Points on a hilly landscape, in no order, each with its height.
A ball rolls from a point to whichever of its 2 nearest points has the largest drop for the distance, and stops where none of them is lower. Distance is the straight distance between rows; heights are no part of it.
nuzo: [ 13  -8 -22   7 -11  27  17  29 -15  17 -26 -21  -9  13  -5  20   1  10
  -7  27  -5  -9 -43  -5  -4  -2   9 -10  26  20   9 -10 -30  21  -9 -26
 -16  19  -2  20  11 -10 -25 -13  24 -20  15  14  -8  11  -9 -22  -2  27
 -11]  (h 386)
zeku: [ -5 -13 -21 -24  -9  12  27  30  12  -5 -11 -30  -7  13   8   4 -39 -29
  15   1  10   1 -38  -6 -20  24   8   1   3  50  28   0   6  -2  12   7
 -10  30 -22  21  23 -20  -9 -12  18 -16  11   1  -6  15  19  -7 -39  27
  11]  (h 142)
fomi: [-21 -12   5   3 -40  64 -11  18   3  28 -17   3  48  57  19  -7  30  -4
 -45  15 -14 -13 -11 -10  20 -18 -14  38 -10 -16  19 -10  16  26   3  63
  -6  10  24  36  11   4   0 -14  46   2   2  -1 -13 -35  21   0  -8 -24
 -11]  (h 256)
Rafu: [-22   6 -15  11 -11  11 -22   8  11  21 -31  11  17  43  10  -8   8  22
 -11  65 -26  39  41  14  -4 -53  26 -28   8 -47 -37   2  15  44  13  10
 -18 -19   2 -17  21  28  12  26  -1  10 -18   4   2  20  10 -14  21 -12
 -25]  (h 340)
Vupu: [ 32  37  -1 -32  14 -30 -32 -24 -15  29 -30  27 -43 -23  42  -5  -6  19
 -14   5  -6   4 -40  28  81 -17  -5  49 -14  -3  25 -34 -17   8 -18   7
 -13  -3  19  34 -14  16  21   2  15  29   5  33  -7  -1 -26 -18   3 -42
  -5]  (h 197)
raku: [ 26 -18  15 -25 -10 -19 -39 -36 -14 -11 -17  46 -10 -20  15 -15  10  -9
 -14 -34   8 -29 -13  24  47  14 -15  38   0 -23  -4  14   0   4 -19  -3
   9 -10  -1  -3 -53   1 -16  -1  11  33   8  12   5 -25  -7   4 -27 -22
  23]  (h 208)
pomu: [ 34  26 -30 -15  -4 -41  -9 -13 -24  43  -8  13 -22 -24 -12  25   0   4
  23 -11 -15  13  -5   1  13 -26  19 -17  29  13  32   4 -63  48  -9  -2
 -35  23   7  -9 -28   3  -7   1  -4   1 -29  41   6  -4 -41 -13   6   6
  -5]  (h 292)
beso: [-20 -37   8 -26 -33  26 -30   9   5  -4 -24  13  29  21  -8 -21  16 -11
 -30 -10 -11  -8   4  15 -19   0  11   7  -7 -31 -18  28  17  24  -1  16
  -5  -8  -2   7 -11   6  -5   7  -2  11  10   3  13  -9  28  14 -33  -5
  11]  (h 328)
fodob: [-10  17 -27  13 -26 -15 -19 -14   7  36  -7   1   6  26  31  -9 -25  36
   1  73 -19  48  30   6 -10 -46  22 -36  21 -22 -34 -23  11  50   5 -11
  -6 -15   3 -30  23  17   8  21   2  -6  -3  16  20  20 -12  -9  12   3
 -23]  (h 296)
kegis: [-23  -4 -24 -12 -53  58 -13  27  -6  41 -47  -2  40  33   5  -6   4  -4
 -31   5 -26   9 -30   3   9  -7 -18  46  -9  -5  30  -8  -2  37   2  45
 -11  26   4  55   5  -5   6 -23  49   3  15  23  -2  -8  14   1 -21 -16
  -9]  (h 195)
gagi: [ 44  35  -9  -2  14 -28   1 -13 -28   5 -36  -7 -54 -39  13  23 -25  20
   7   9  -1 -13 -56   1  52  -4  -5   9   8  23  21 -20 -56  -7 -21 -38
  -2   8   2  18 -16   1  -8 -11  23  -1  12  26 -16  10 -40 -23  -3  -1
  -7]  (h 288)
gepu: [-23  18 -10 -15  41   1  43  32  20 -17  24 -35  -8 -13 -19  16 -31 -10
  37  13   0  21 -18 -10 -26  20   2 -19 -19  30   6  -7  15 -34  19  -5
  -6  -5 -30  14  53 -11  12  -4 -21 -25  11 -20   2  53  13  -9   1  24
   5]  (h 145)
zirol: [  2 -27  26 -53 -27   6 -14   6  23   2 -10  35   9  35  22 -26  22 -20
 -31   1   0 -11  14   1   4 -12  36  -6  -8 -19 -16  20  20  28   5  38
 -32   3   8   1 -13  11  -3  27  -7  16  -4   3  -2  -1  27 -11 -33 -10
   7]  (h 295)
pidav: [-37 -36   5  25   2  24  -2  -3  -9 -28 -24  11  40  15   3 -16  -6   4
  10   7 -20  29  13  16  13  -9 -38   0  -1 -36 -71  32  55   9  -2  -3
  48  -9  -1 -31  -2  10 -11  20  12   1  21  -6 -27  25  21 -10  -8 -13
  13]  (h 383)
talog: [ 11  15  -9 -40  -5 -45 -40 -30 -20  16 -20  49   3 -30  18  -5   0  -6
  10 -25 -23  21  33  15  35 -42  -6  17  12 -22   3  10 -16  46  -2  34
 -25  13  22 -14 -31  16  12  28  -6  34 -28  36   3 -15 -21  -7   0 -30
  11]  (h 223)
Lare: [-26   8  -3 -15 -17  16 -36   9  -2  15 -25  25  42  27  -7  -2  20   0
 -10  25 -43  20  52   1 -13 -52  12  -6   3 -49 -14  24  12  37  21  40
 -27  -4   3  -5  14  28  14  24  -3  22 -24   8  20   3  15  -1  21 -18
 -17]  (h 376)
teg: [ 17  -2  33  60  12  53  39  17  -9 -11   8 -14  -2  13 -28  18  50   9
 -37   3   9 -43 -18 -16  -4   1 -18  -6   2 -10 -14   0  -6 -35 -14 -39
  30   2  12  -6   5  -9 -15 -29  10  -2   9 -19 -16 -15   4  -6  31   0
 -27]  (h 608)
vuv: [ 28  31  27 -50  37 -48 -13 -19   3   0  10  54  -6  -3  27   4  31 -17
   8   5  -3  13  47   3  39 -35  19 -11 -13 -18   4   8  -5  13   2  28
 -44 -17  24 -19 -15  29  25  33 -34  29 -44  11 -22  -3 -16 -23  26 -32
 -10]  (h 303)
tuz: [ 14  15  27  37  28  41  40  28   1   4  36 -21  -2   9 -40  28  57  -4
 -26  18   2 -34   8 -28 -15  -5  14 -32  -6   1  14 -10 -12 -33  -8 -17
   3  -3   5  -8  24 -13   2 -21 -15 -11 -20 -25  -3 -16  -9   0  58   3
 -26]  (h 624)
Turol: [ 11  11  32  27  24  41  13  20  -4   4  26   6  14  16 -30  27  76  -7
 -31  19  -7 -31  31 -20 -14 -29  20 -33   1 -34  -6   0 -14 -12   5  -2
 -15 -17   8 -17  12  11   0  -3 -14   6 -29 -24  -9 -18   0   4  59 -12
 -32]  (h 635)
saz: [ 32  17  26 -49  12 -20 -34 -18 -12   6 -10  44 -31 -19  38  -6   4 -13
 -23 -20  10 -22 -26  18  77   2 -17  40 -16   2  24  -8   0   1  -6  14
  -6  -3  20  33 -35  15  11   4   9  40   1  20 -14 -14  -7 -11 -13 -41
   6]  (h 141)
Puv: [-17  17  26 -15   6 -44 -15  -8  43 -24  44 -19 -40   1  34 -26 -50  17
 -30   6  40 -22   1  15 -32  36  31  46 -30  13  17 -41  26 -62  12   9
  13 -35 -13  43  14 -12  12   5 -12   4  36 -37  32  -2  31  35 -18   5
   9]  (h 406)
Guvol: [ 39  11  34 -38  27 -12   1  -5 -13   5  12  42   9  18  13  11  41 -33
   5  -8   2 -15  20 -13  54 -23   4 -12   7   1   9  19 -10  14   6  33
 -33  12  21 -13 -16  16  -3  11  -5  22 -43  16 -38 -17 -13 -23  18 -19
   2]  (h 266)
davup: [ 28  11  -7  12   5  -7  27   8   8  -6  32 -31 -27  -5  -8  15 -19 -10
  17  -2  15  -9  -7 -20 -10  16   8 -19  -9  41  15 -14 -15 -15   5 -18
   1  17  -1 -18  10 -17  -2 -18  -3 -29 -16  -9  -5  -1  -4   2   2  15
  10]  (h 478)
Natun: [ 29   3  32   9  35 -12  17 -19  -1 -31  25   7 -13 -13   8  -2   6 -12
  13 -18  16 -18   9 -10  39  16 -20  -1 -21  15 -11   3  23 -43  -1 -10
  21 -20  11 -10  -8  13   7   1 -11   7   3 -12 -31   2 -12  -8   8  -9
  12]  (h 126)
Gedib: [-35 -20  23   6 -11  37  -6   9   6 -20  10   6  37  24 -21 -15  32 -11
 -17 -11  -7 -10  41  -6 -31  -3   2 -14  -2 -34 -17  26  34   1  11  25
  -4 -18  -4 -16   8   6  -9  10 -12  10  -1 -18  14  -7  27  26  15 -14
   7]  (h 362)
sal: [  1  24   7 -57  21 -55 -44 -12  27  12  -2  34 -16 -26   1 -10  20  15
 -24  -2  -3  15   6  21   6 -25  53   3   2 -42  21 -18 -23  12 -10  16
 -54 -44   8  26 -16  14  37  37 -34  34  -9  21  33   4  -7 -15   5 -17
 -10]  (h 283)
ner: [  0 -56 -11  54 -21   7   5 -10 -19   0   2   6  16   2 -17  11  12  22
  11  23  -6  26  -9  -2 -22   0  -3 -56  39 -21 -67  40 -10  18 -27 -48
  36   6   5 -74 -18   6 -38   9 -10 -19  12  14 -40  -3  -5 -19   9  25
  -5]  (h 563)
tema: [-18  13 -25 -30 -29  -6 -41   5   6  37 -43   7   2  -7 -14  -4   2  22
 -14   8 -25  19  -2  23 -12 -32  14  11   9 -31  17 -11 -31  44  -2  19
 -30  -7  -3  35  -1   5  15   4   3  17   7  31  37  12 -11  -1  -3  -6
  -8]  (h 185)
kab: [ -3   1  27  16  -6  41 -10   0  -1  14  10  16  21  26   2  -4  60  11
 -45  29  -8 -31  31 -11  -1 -29  20  -3  -9 -34  -3  -3  -6   8   0  24
 -12 -23  14   0  15  19   8   2   1   1 -29  -4   8 -27  -3   3  44 -27
 -28]  (h 648)
rekup: [-17 -15  -4  24  17 -31  16 -34  -1 -24  14 -16 -24 -52  -2  -1 -41   4
  63 -37  25  16 -23   9  -9  50 -35   3  -9  36   5   1  23 -46   2 -21
  50  -2 -15 -11 -10  -8  12  10  -8 -22  16 -22  -8  19   1  20 -25  23
  29]  (h 358)
lisi: [-34   0 -42 -21 -46  41 -29  22 -13  61 -70  12  37  16 -17  19  17   5
 -13  13 -32  24 -24  21   0 -23  -1  10  13 -17  22   6 -39  50   3  29
 -34  17  -2  62   7   6   8 -12  21  14  11  42  25  14  -6 -17 -11   7
 -19]  (h 114)
defi: [ 31  35 -11 -29  16 -22 -23  -8  -8  33 -41  10 -39 -14  22  23 -14  29
 -12  30  -9  10 -53  22  59 -18   3  18   9   4  17 -26 -42  20 -12 -20
 -27  -2  10  34  -6  12   3   4  16  16   9  32  -6  20 -27 -39   2 -15
 -18]  (h 244)
rud: [ 22  -7   1  36  -5  -8  17   2   9  11  62 -26  -8  20 -14   1   4  -5
   0  11  13   2  25 -29 -29   4  15 -40  -9  28  15  -5  -1   1   3  -2
   8   7   7 -72   4 -23  -9 -18 -15 -39 -26 -18  -9 -34  -1  14  22   6
   7]  (h 499)
fugu: [ 10  27  21 -42  28 -50 -21 -11  29 -12  28  21 -14 -15  11 -16  21  -5
   7  -9  12  -6  36   2   3 -17  46 -13 -15 -21  10 -12 -10 -10  -4   6
 -40 -45   5  -1 -17  20  24  28 -38  22 -23  -6   4  -2 -11  -1  12 -18
  11]  (h 321)
dopud: [ -8  36 -12  17   9 -28 -10 -21   0 -18  11 -20 -15 -49 -18 -13 -25  18
  28 -33   7  -3  11   0 -19   5  -9  29 -17   2  18 -31  -9 -27  -8 -12
  14 -16 -15  16 -12   0  13  -3  -9   6   2 -14  37 -10 -16  34  16  -3
  11]  (h 150)
zaga: [-36  -9  -9 -35 -34   4 -22  11  -1  11   1  11  55   0 -39  -3  13 -28
  11 -44 -10   2  46  -3 -57  -9  17  -4  12  -5  23  40   0  29  31  53
 -33  18 -15   5  -5  -5   1 -14 -21  10 -28  10  30  -5   9  48  -7   3
  17]  (h 183)
vem: [-12 -13  -5  13  13 -36  23 -30  -3 -30   1 -18 -24 -17  43  -6 -65   3
  42 -15  22  29 -18  11  15  32 -31  24 -17  42  -6 -11  30 -38   6 -20
  48   0  -9  -2   9  -9   7  13  13 -16  32 -15 -20  27  13   0 -36  23
  34]  (h 385)
lofi: [ 21 -40 -24  65 -36 -10  -4 -18  -1  15  16 -32 -12 -10 -10  -5 -14  43
  11  21   7  12  -5   5 -46  20   1 -38  31  -6 -34  -5 -29  -1 -33 -81
  42  15 -12 -68 -14 -33 -27  -5  -1 -36   9  -4 -17 -39  -7  -5  19  32
 -16]  (h 532)
geme: [-15  28 -22  21   0  27   9  11 -19  -1   2 -11  30 -29 -51  18   6 -12
  34 -22 -19   3  24  -8 -30 -12 -19 -11  10   3  19  12 -12  10  11  13
  -3  13 -14   4   6  -4   2 -25   2 -13 -20   6  19   0 -21  25  32   6
  -1]  (h 297)
gogu: [ 28  11  -9  10  10 -20  -4 -25 -37 -12 -17  -1 -35 -51 -17  25  -4  15
   9 -18   3 -18 -31  15  28   5 -12   3  16   4   4   3 -53 -10 -26 -47
  10   6  -4  -1 -29   4 -16 -16   9  10   9  15  -4 -14 -28 -15   4   9
   2]  (h 324)
Mutar: [ -2   3  17  -5  11  49  -4  30  11  15 -10   3  21  46  30   6  21  -4
 -45  30  -8 -25 -26  -2  36  -8  -7  22 -16 -20  -1  -9  30   3   7  24
  -7  -4  24  36  16  11   5  -2  27   6   0  -9 -21  -4  19 -21   3 -27
 -16]  (h 323)
manu: [-21  14 -32 -65   0   5   1  27  15  12 -55   4   5 -10 -18   7 -23 -17
  21  10 -27  34 -19  18  -6 -11  14  -2  14   0   5   5   3  38  18  13
 -45  13 -20  42  19   2  12  10  -7  12   9  23  11  61  -5 -23 -20  19
  -1]  (h 293)
zag: [ 11 -46  -1  22 -11  -6   9 -14  -6 -22  -9 -19 -29  15  37   0 -49  10
  -4  10  24  -6 -40   3  24  38 -19   8   5  24 -21   2   2 -17 -22 -42
  29  20   1 -12 -11  -9 -25   2  21 -12  32  -8 -30   3  20 -21 -46  18
   9]  (h 442)
kamo: [ 12 -35  35  27 -20   9   2 -12 -10 -38  23  25  11   5  -3 -28  28 -19
  -4 -41  18 -38  20 -13 -16  31 -21  15   2  -1  -7  22  23 -19   2  11
  37  -6   9 -19 -29  -3 -17 -15  -8   5   5 -30  17 -47  11  37  -5  -6
   7]  (h 304)
Suru: [  1  21 -23 -29  29  -7  37  22  19  -2   2 -39 -20  14  23  24 -52 -14
  16  24  11  25 -34 -11   3  16   8 -17 -11  48  14 -16   4  -8  19  -7
 -19  11 -14  20  43 -12   0  -6   7 -30  10  -2 -15  44   6 -26 -18  30
   5]  (h 51)
faf: [ 39  12 -30  17 -10 -21   4 -11 -21  27  17 -10  -7 -28 -32  28   5   0
  33 -18  -6   7   7 -26 -10  -6  10 -33  19  33  19   5 -50  22  -6 -12
  -9  33   4 -39 -24 -15 -11 -34   0 -29 -34  23   0 -23 -36  10  16  19
   7]  (h 325)
zad: [  7 -21   2   2  13  28  12  20 -15 -10 -29  -2   7   3  -6  14   8  -7
 -12  14  -6 -12 -43  -2  24   3 -10 -13  16   0 -14  21  -6  -2  -4 -17
   3  14  -2   5   0   2 -27  -6  20  -6   7   3 -23  11   3 -25  -9  16
   1]  (h 414)
sekit: [  6  -9   6 -54 -10 -20   6   6  28   6  -9  17 -17  32  31 -16  -4 -16
 -30  14   3   1 -10   6  16  -6  32   1   0  10   2  -2  14  28   8  16
 -34  12  11  10   9   5   5  19 -11   7  -6   9  -7  16  14 -23 -37   0
   9]  (h 259)
Dud: [-25 -44  -1  17  -5  44  26  28 -16 -12 -22  -3  37  24 -22   9   4 -17
   2   3 -14  17 -28  -2  -1  -1 -19 -29  23   1 -34  38  14  21  -1 -13
   5  28  -8 -18   9  -7 -29  -8  18  -8  12   0 -25  13  26 -22 -21  22
   1]  (h 432)
vur: [-25  18 -15  57  26  35  38  12 -19 -19 -14 -27   7 -12 -21  14  -8  14
  29   1  -2   2 -12 -10  13   7 -46  14   4  16 -14 -10  16 -33   7 -27
  46   8  -7   8  17  -3  -1 -19  15 -20  20 -15 -19  18  -2  -3  22   9
  -7]  (h 365)
Reb: [ 29 -47  11  34 -22  -8  18  -8   0   1  21 -38 -42  37  46  -1 -28  27
 -44  27  24 -25 -29   4 -17  26   9   2   7  26 -15 -24 -13 -30 -20 -57
  23  13   7 -19   1 -35 -35   0  20 -29  26 -11 -19 -28  24 -11 -17  27
  -4]  (h 475)
Gez: [-20  29 -24 -32  11 -33 -40   7  28  17 -23  -1 -13 -28 -13 -14  -8  24
 -14  10  -9  17  -8  28 -26 -19  40  12   2 -39  11 -29 -23   8 -13  -5
 -44 -29 -12  42   9  11  22  32 -17  33  10  12  51  26  -5  -5   0   0
 -13]  (h 239)
bep: [-31  -2 -14  -8 -24  14 -16  17  15   5  34  -2  51  -6 -45  -8  36 -27
   2 -36  -2  -4  53 -17 -77  -1  32 -17   3 -14  25  26  -1  12  21  47
 -28 -13 -17 -10   4  -8  12 -12 -36   1 -34 -19  48 -16  13  45  21   5
   3]  (h 221)
kuvud: [ 15   6  55  19  44  -9  27 -16   2 -43  30  13 -12   2  23 -22   6 -20
  10 -33  28 -23   6 -12  41  31 -48  18 -31  21 -14  -8  54 -64  19   6
  50 -29  13   2   0  10  13  -7  -7  15  15 -39 -30   1  -9  22  -3 -15
   3]  (h 200)
vuka: [ 10 -18  -2 -41 -30  11   9  28  18  28  -4 -10 -10  34  17   0  -2 -17
 -27  14  13  -7 -39  -4  -3   8  31   6   2  36  34  -4  -8  21   8  34
 -39  26   1  36  11  -8  -4  -4  14 -15   0  18   1   3  15 -14 -39   5
   4]  (h 209)
selak: [  6 -35 -23  66 -24   3 -10 -24 -25   8  14 -17   6 -26 -35   1  12  38
   6   4   3   0  14   4 -47   0   4 -35  31 -26 -45  21 -28   1 -38 -57
  39  -4  -4 -73 -31  -8 -26  -6 -20 -20   4  10  -1 -33 -15  10  29  20
 -11]  (h 548)
kepe: [ 22 -16  -4 -14  -7 -31   4  -6  22 -12  37 -28 -41  -3   0   1 -20  -7
  -7 -10  30 -23 -15  -9 -41  40  37  -7  -4  35  33 -16 -18 -18  -7 -10
 -21   7 -18   0  -6 -25  -4  -2 -17 -17  -8 -14  25  -6  10  10 -27  33
  11]  (h 455)
Dal: [-19  15  13  17  -5 -20   2 -11  15 -28  33 -27 -25   9  30 -20 -39  11
  -8 -11  21 -15  11   3 -25  25  -7  45 -31  16  20 -41  34 -50  19   9
  36 -13  -9  29  17  -8   6  -8   1   2  24 -32  26  -6  20  34  -1  -6
   7]  (h 375)
Pumib: [ -8  -5  -9  22  17 -17  21  -1  -4 -25 -29 -28 -39  -1  46  11 -64  22
  13  16  17  15 -45   9  27  22 -27  36  -1  32 -12 -17   1 -37 -12 -37
  39   5  -8  14   7 -16 -13  -6  33 -15  41  -9 -24  30  16 -12 -33  16
  16]  (h 413)
vumed: [-30  36 -34  16 -29 -19 -25 -13   9   8   6 -22  -7 -21  -3 -22 -31  22
  17 -14  -7   5  38   7 -47  -3  15  42 -13  -1  37 -37   2  -2   3  19
   3 -13  -9  29  17 -13  14  -2   3  -5   2  -6  57  -3 -13  42   8 -12
  13]  (h 57)
zituv: [-27  28 -28  -5  -1  10   4  27   8   7  25 -28  32 -34 -66  18   8 -18
  28 -24  -6   9  35 -16 -63   2  16 -28   0   7  39   2 -17   4  19  26
 -23   9 -29   4  20 -16  23 -23 -26 -12 -24  -5  43  -1  -5  39  36  19
   5]  (h 262)
Lilod: [ 50  13  43 -12  50 -10  22 -17 -12 -19  18  33   9  10  26   5  24 -37
  25 -21  15  -9  20 -18  75  14 -30  -3 -13  12   0  16  15 -16   4  15
  -1  10  29 -18 -10  13  -9   0   2  16 -29  -1 -59 -11 -16 -23  -3 -21
   6]  (h 211)
fipi: [ 24  -2 -39  19 -34   2  14  10 -27  32  -5 -20  -5   4  -8  28  -4   8
  14  10  -4   1 -15 -28 -10  -7  -2 -19  37  36  19   4 -47  42  -7 -18
 -10  42  -4 -18 -11 -22 -26 -37  17 -33 -19  28  -5 -20 -29  -1  -3  16
  -8]  (h 351)
rinaf: [ 14 -45   4  62   3  29  38   3 -19  -6   6 -11   1  16  -4  12  20  11
  -3  29   8   9 -22 -12   7   7 -26 -56  31 -10 -60  27  -7  -2 -20 -54
  37  11  11 -67   2  -4 -38   1   3 -22  15  -2 -53  -5  -1 -37  10  10
 -17]  (h 576)
miko: [ 17  23  22  -4  37 -29  -1 -17  -1 -25  35  -6 -28 -37 -12  -2   1   2
   9 -18  20 -26   2   0   6  12   6   5 -13   2  13 -22  -4 -42 -13 -25
   2 -27  -3   7 -16   7  16  -1 -18  11   1 -12   9   2  -8  17   9  -2
   3]  (h 201)
girak: [-20  10  -9 -48 -29 -16 -19  -2   3  26   1  23  28   0  -4  -9  13 -26
  15 -42 -23  15  36 -10 -13 -27  15  21   3   3  48  18  -6  44  27  76
 -48  27   0  19  -4   4  16   4 -10  13 -39  20  31 -13  -5  36   4 -14
   9]  (h 135)
Buna: [-16   6 -16 -37  12  14  -8  19   2   8 -51  18  16   6   0  11 -10 -12
  12  11 -36  27  -5  16  23 -17 -13  -8  15 -23 -16  18   4  37  11   8
 -30  15  -2  12  11  11   8  17   8  15   5  28  -5  38  -2 -29  -7   3
   0]  (h 319)
lomi: [-51  14   3   5   0  44 -30  17   9 -13 -26   1  41   6 -30  -9  20   0
 -22  10 -30   5  38  10 -38 -14   5  -3  -3 -55 -22  11  25   7  13  18
  -2 -24 -14  24  19  20  12   9  -3  18   0  -3  37  26  23  13  17 -13
 -12]  (h 393)
lesa: [  4  -4  42 -43  33  24  27  26  17 -13   6  11  22  44  20  -1  28 -39
 -25   7   6 -18 -10  -5  43  -1  -4  -3 -18  -3  -4   8  42   2  20  38
 -26   3  18  15  20  11  -4  17   3  10 -10 -11 -32   5  19 -20  -8 -16
  -6]  (h 371)
menit: [-11  -5  23   6   0  -1  15  -4  22 -35  42   1  -3   7   1 -27   1 -16
  -4 -28  22 -29  21 -16 -27  34  -9  24 -22   3   6 -10  33 -34  15  15
  22 -19  -2  13  -1  -9   4  -9 -12  -4   6 -41  20 -18  13  39  -4  -1
   7]  (h 342)
sumuk: [  6  16   4 -58 -11 -18 -30 -16   3  27 -13  43   5 -16  24 -14  11 -16
   5 -28 -16  13  17   8  36 -16   5  37  -1   0  44   5  -9  33  11  54
 -36  15   8  29 -11   7  32  18  -5  29 -27  28  13  -4 -12   5  -3 -32
  11]  (h 184)
Fif: [-36  21 -25  14 -40  20 -16  -1   9  21   2 -17  19  19  14 -18 -17   8
   3  11 -19  22  36  -2 -38 -25   5  20 -13  -9  13 -20  15  22   9  33
   1   3   2  15  23  -1  12   2  17 -14  -5  -3  36  -4   4  29  -4 -12
  -6]  (h 155)
zoza: [ 25  37 -15 -21  11 -52 -26 -30 -11  24   0  23  -7 -33  -7  -2   6  14
  13 -25 -13  20  28  13   9 -42  24  -6  17 -17  17   3 -48  36 -11  15
 -40  -5   8  -8 -23  11  20  17 -20  17 -41  31  22 -14 -37  -1  18  -5
  -5]  (h 260)
danas: [-30  11 -15 -44  15  36   6  56  10   2 -48 -16   9  12 -16  24  -5 -24
  -6  30 -20   4 -49   4 -11   9  10  -3  -1   5  19   0  -6  11  10   4
 -36   8 -19  61  33  -1   8  -3   3   5  16   6   8  50  16 -23 -11  22
 -12]  (h 253)
Zelod: [ 19  26  -4  43   5  -5  30  -1   9  10  65 -23   2  21   2  -3   8   8
  18  13   4  12  57 -31 -10 -25   7 -17 -19  28   4 -22  11 -16  21  14
  14  -2  12 -56  27 -14  13 -14  -9 -25 -31 -27  -6 -26  -7  17  45 -21
  -4]  (h 517)
zedor: [ 14 -12  45  30  22 -44  26 -38   8 -36  63  17 -20 -14  31 -34  -6   3
  31 -29  54  -9  12   0  17  44 -33   4 -32  27 -21  -6  57 -80  15 -11
  77 -36  13 -19 -14   3  11   6 -25   0  18 -48 -19 -23  -1  29  -7  -8
  -1]  (h 265)
vomuk: [-25  16   2 -36  46  22  23  41  16 -25 -13 -15   5  -8 -22  24  -5 -24
   6  10  -2   3 -27   1 -17  21   9 -11 -15   6  10   8  17 -24  14   1
 -24  -7 -22  44  36   1  15  -1 -15  -3  16 -12   3  60  16 -17   5  20
   2]  (h 203)
faku: [  2  -4  11 -30   4 -40  -9 -10  30 -15  25 -17 -38 -11  18 -12 -24   5
 -28  -4  40 -30 -19   5 -34  37  43  16 -28  13  27 -27  -1 -36  -6  -4
 -13 -26 -14  32  -3  -9   7   6 -25  -2  21 -19  32   2  22  16 -25  13
   6]  (h 433)
Tafi: [-17   1 -14  10 -29 -12  -3 -18  11  10   4  -8  -2  28  29 -23 -42  24
  -1  35  -1  32  37   2 -12 -29  14   9  -5   0 -17 -26  27  10   3   1
   8  -6   8 -13  25   6   0  21  12 -12   2   4   5  11   2   2 -12 -14
   7]  (h 232)
pife: [ 19 -32  16  56  21  27  29  -7 -14 -19   1  -2  -4 -10 -24   9  27  10
 -11  -3   6 -19 -25  -3  10  12 -34 -21  11 -13 -52  22  -9 -34 -30 -61
  51  -4   9 -38 -13   1 -29  -4   1  -1  19  -9 -38  -9  -2 -18  19  10
 -13]  (h 591)
Ronov: [  6 -27 -15  64 -39   6   6  -6  -1  20  16 -38 -22  36  19  -2 -18  45
 -33  40  14  -3  -5  -1 -33   7   0  -6  20   6 -18 -32 -18  -2 -24 -60
  36  15   1 -37   3 -26 -25  -9  25 -33  17  -8  -2 -33  -2  -7   2  12
 -21]  (h 506)
zep: [  4 -21   6  38  16 -51  18 -53   0 -22  55  -2  -8 -44   7 -22 -23  -9
  70 -53  48   5   6   2  -8  56 -38   1 -15  38  -7   1  37 -57   3  -3
  76  -7  -2 -38 -21  -7  17  10 -21 -28  13 -27 -10 -25  -5  40 -16   7
  30]  (h 322)
lisu: [-19  -9  -2 -17   4  -1 -13   5   2  -6 -40  18   7  14  12 -13 -26   6
  -6  21 -21  29  -6  15  27 -13 -11  -9  -1 -31 -52  15  29  25  -4 -17
   7 -13  -4 -10   0   9  -3  28  10  19  21  14 -16  35  11 -20 -20  -9
  10]  (h 350)
Vare: [-10   7 -12  41  17  15  22   6 -25  -9  15 -11  22 -43 -54  27   5   8
  49 -17  -6  11  11  -7 -11  14 -26 -17   4   8 -14  17  -6 -22  -2 -27
  29   9  -6 -22  -5   2   3 -19 -12 -10   4   0   0  11 -16   5  34  20
   9]  (h 329)
niz: [  5 -25  28  -5 -20  12 -21  -6 -16 -29   0  41  17   6   9 -29  18 -18
 -19 -32  -1 -31  13   7  34  21 -39  31  -8  -5 -18  30  28   2   1  19
  28  -2   8  -7 -38   9 -15 -12  14  26  13 -15   1 -33  12  19 -30 -24
  20]  (h 261)
Ses: [-33 -55   2  17   5  42   8  19  -5 -31 -45   6  36  23 -11 -10 -10 -17
  -3 -11 -11   6 -28   8  12  25 -43   3   8  -6 -42  43  37   6  -8   2
  31  15 -16 -11  -3 -15 -22  -4  25  -3  29 -11 -32  19  32 -15 -45   7
  20]  (h 412)
vatil: [ 16   5  -9  47  11  14  15 -16 -35 -13  -7 -17 -10 -55 -50  29  12  23
  16 -18  -2 -27 -13  -7  -8  13 -22  -8  20   0 -15   5 -39 -20 -25 -60
  26   1 -10 -14 -27  -2 -10 -27   1  -6   0  11  10 -11 -30  -2  20  19
  -4]  (h 355)

Call two points neighbours if one is among the 2 nearest of the other. Go from one point of each pair to the other, from neighbour to neighbour, staying as low as possible. Name the highest point that can't be avoided.
vumed / Natun: miko
Natun / lisi: fugu
saz / vumed: Dud
saz / girak: vatil

Where does a ball stop that starts at each point below?
tuz: Natun
faku: saz
zag: Natun
Dud: Suru
Lare: vumed
vatil: saz
fipi: girak
lomi: Suru
vur: girak

Write out the way that a ball takes from each point below.
zad: nuzo, fipi, faf, pomu, zoza, talog, sumuk, girak
rud: davup, kepe, faku, Puv, Dal, menit, kamo, niz, raku, saz
Ronov: Reb, zag, Pumib, vem, rekup, zep, zedor, kuvud, Natun
Turol: tuz, teg, pife, rinaf, ner, selak, lofi, Ronov, Reb, zag, Pumib, vem, rekup, zep, zedor, kuvud, Natun
kab: Gedib, beso, zirol, sekit, vuka, zeku, Suru
Zelod: davup, kepe, faku, Puv, Dal, menit, kamo, niz, raku, saz
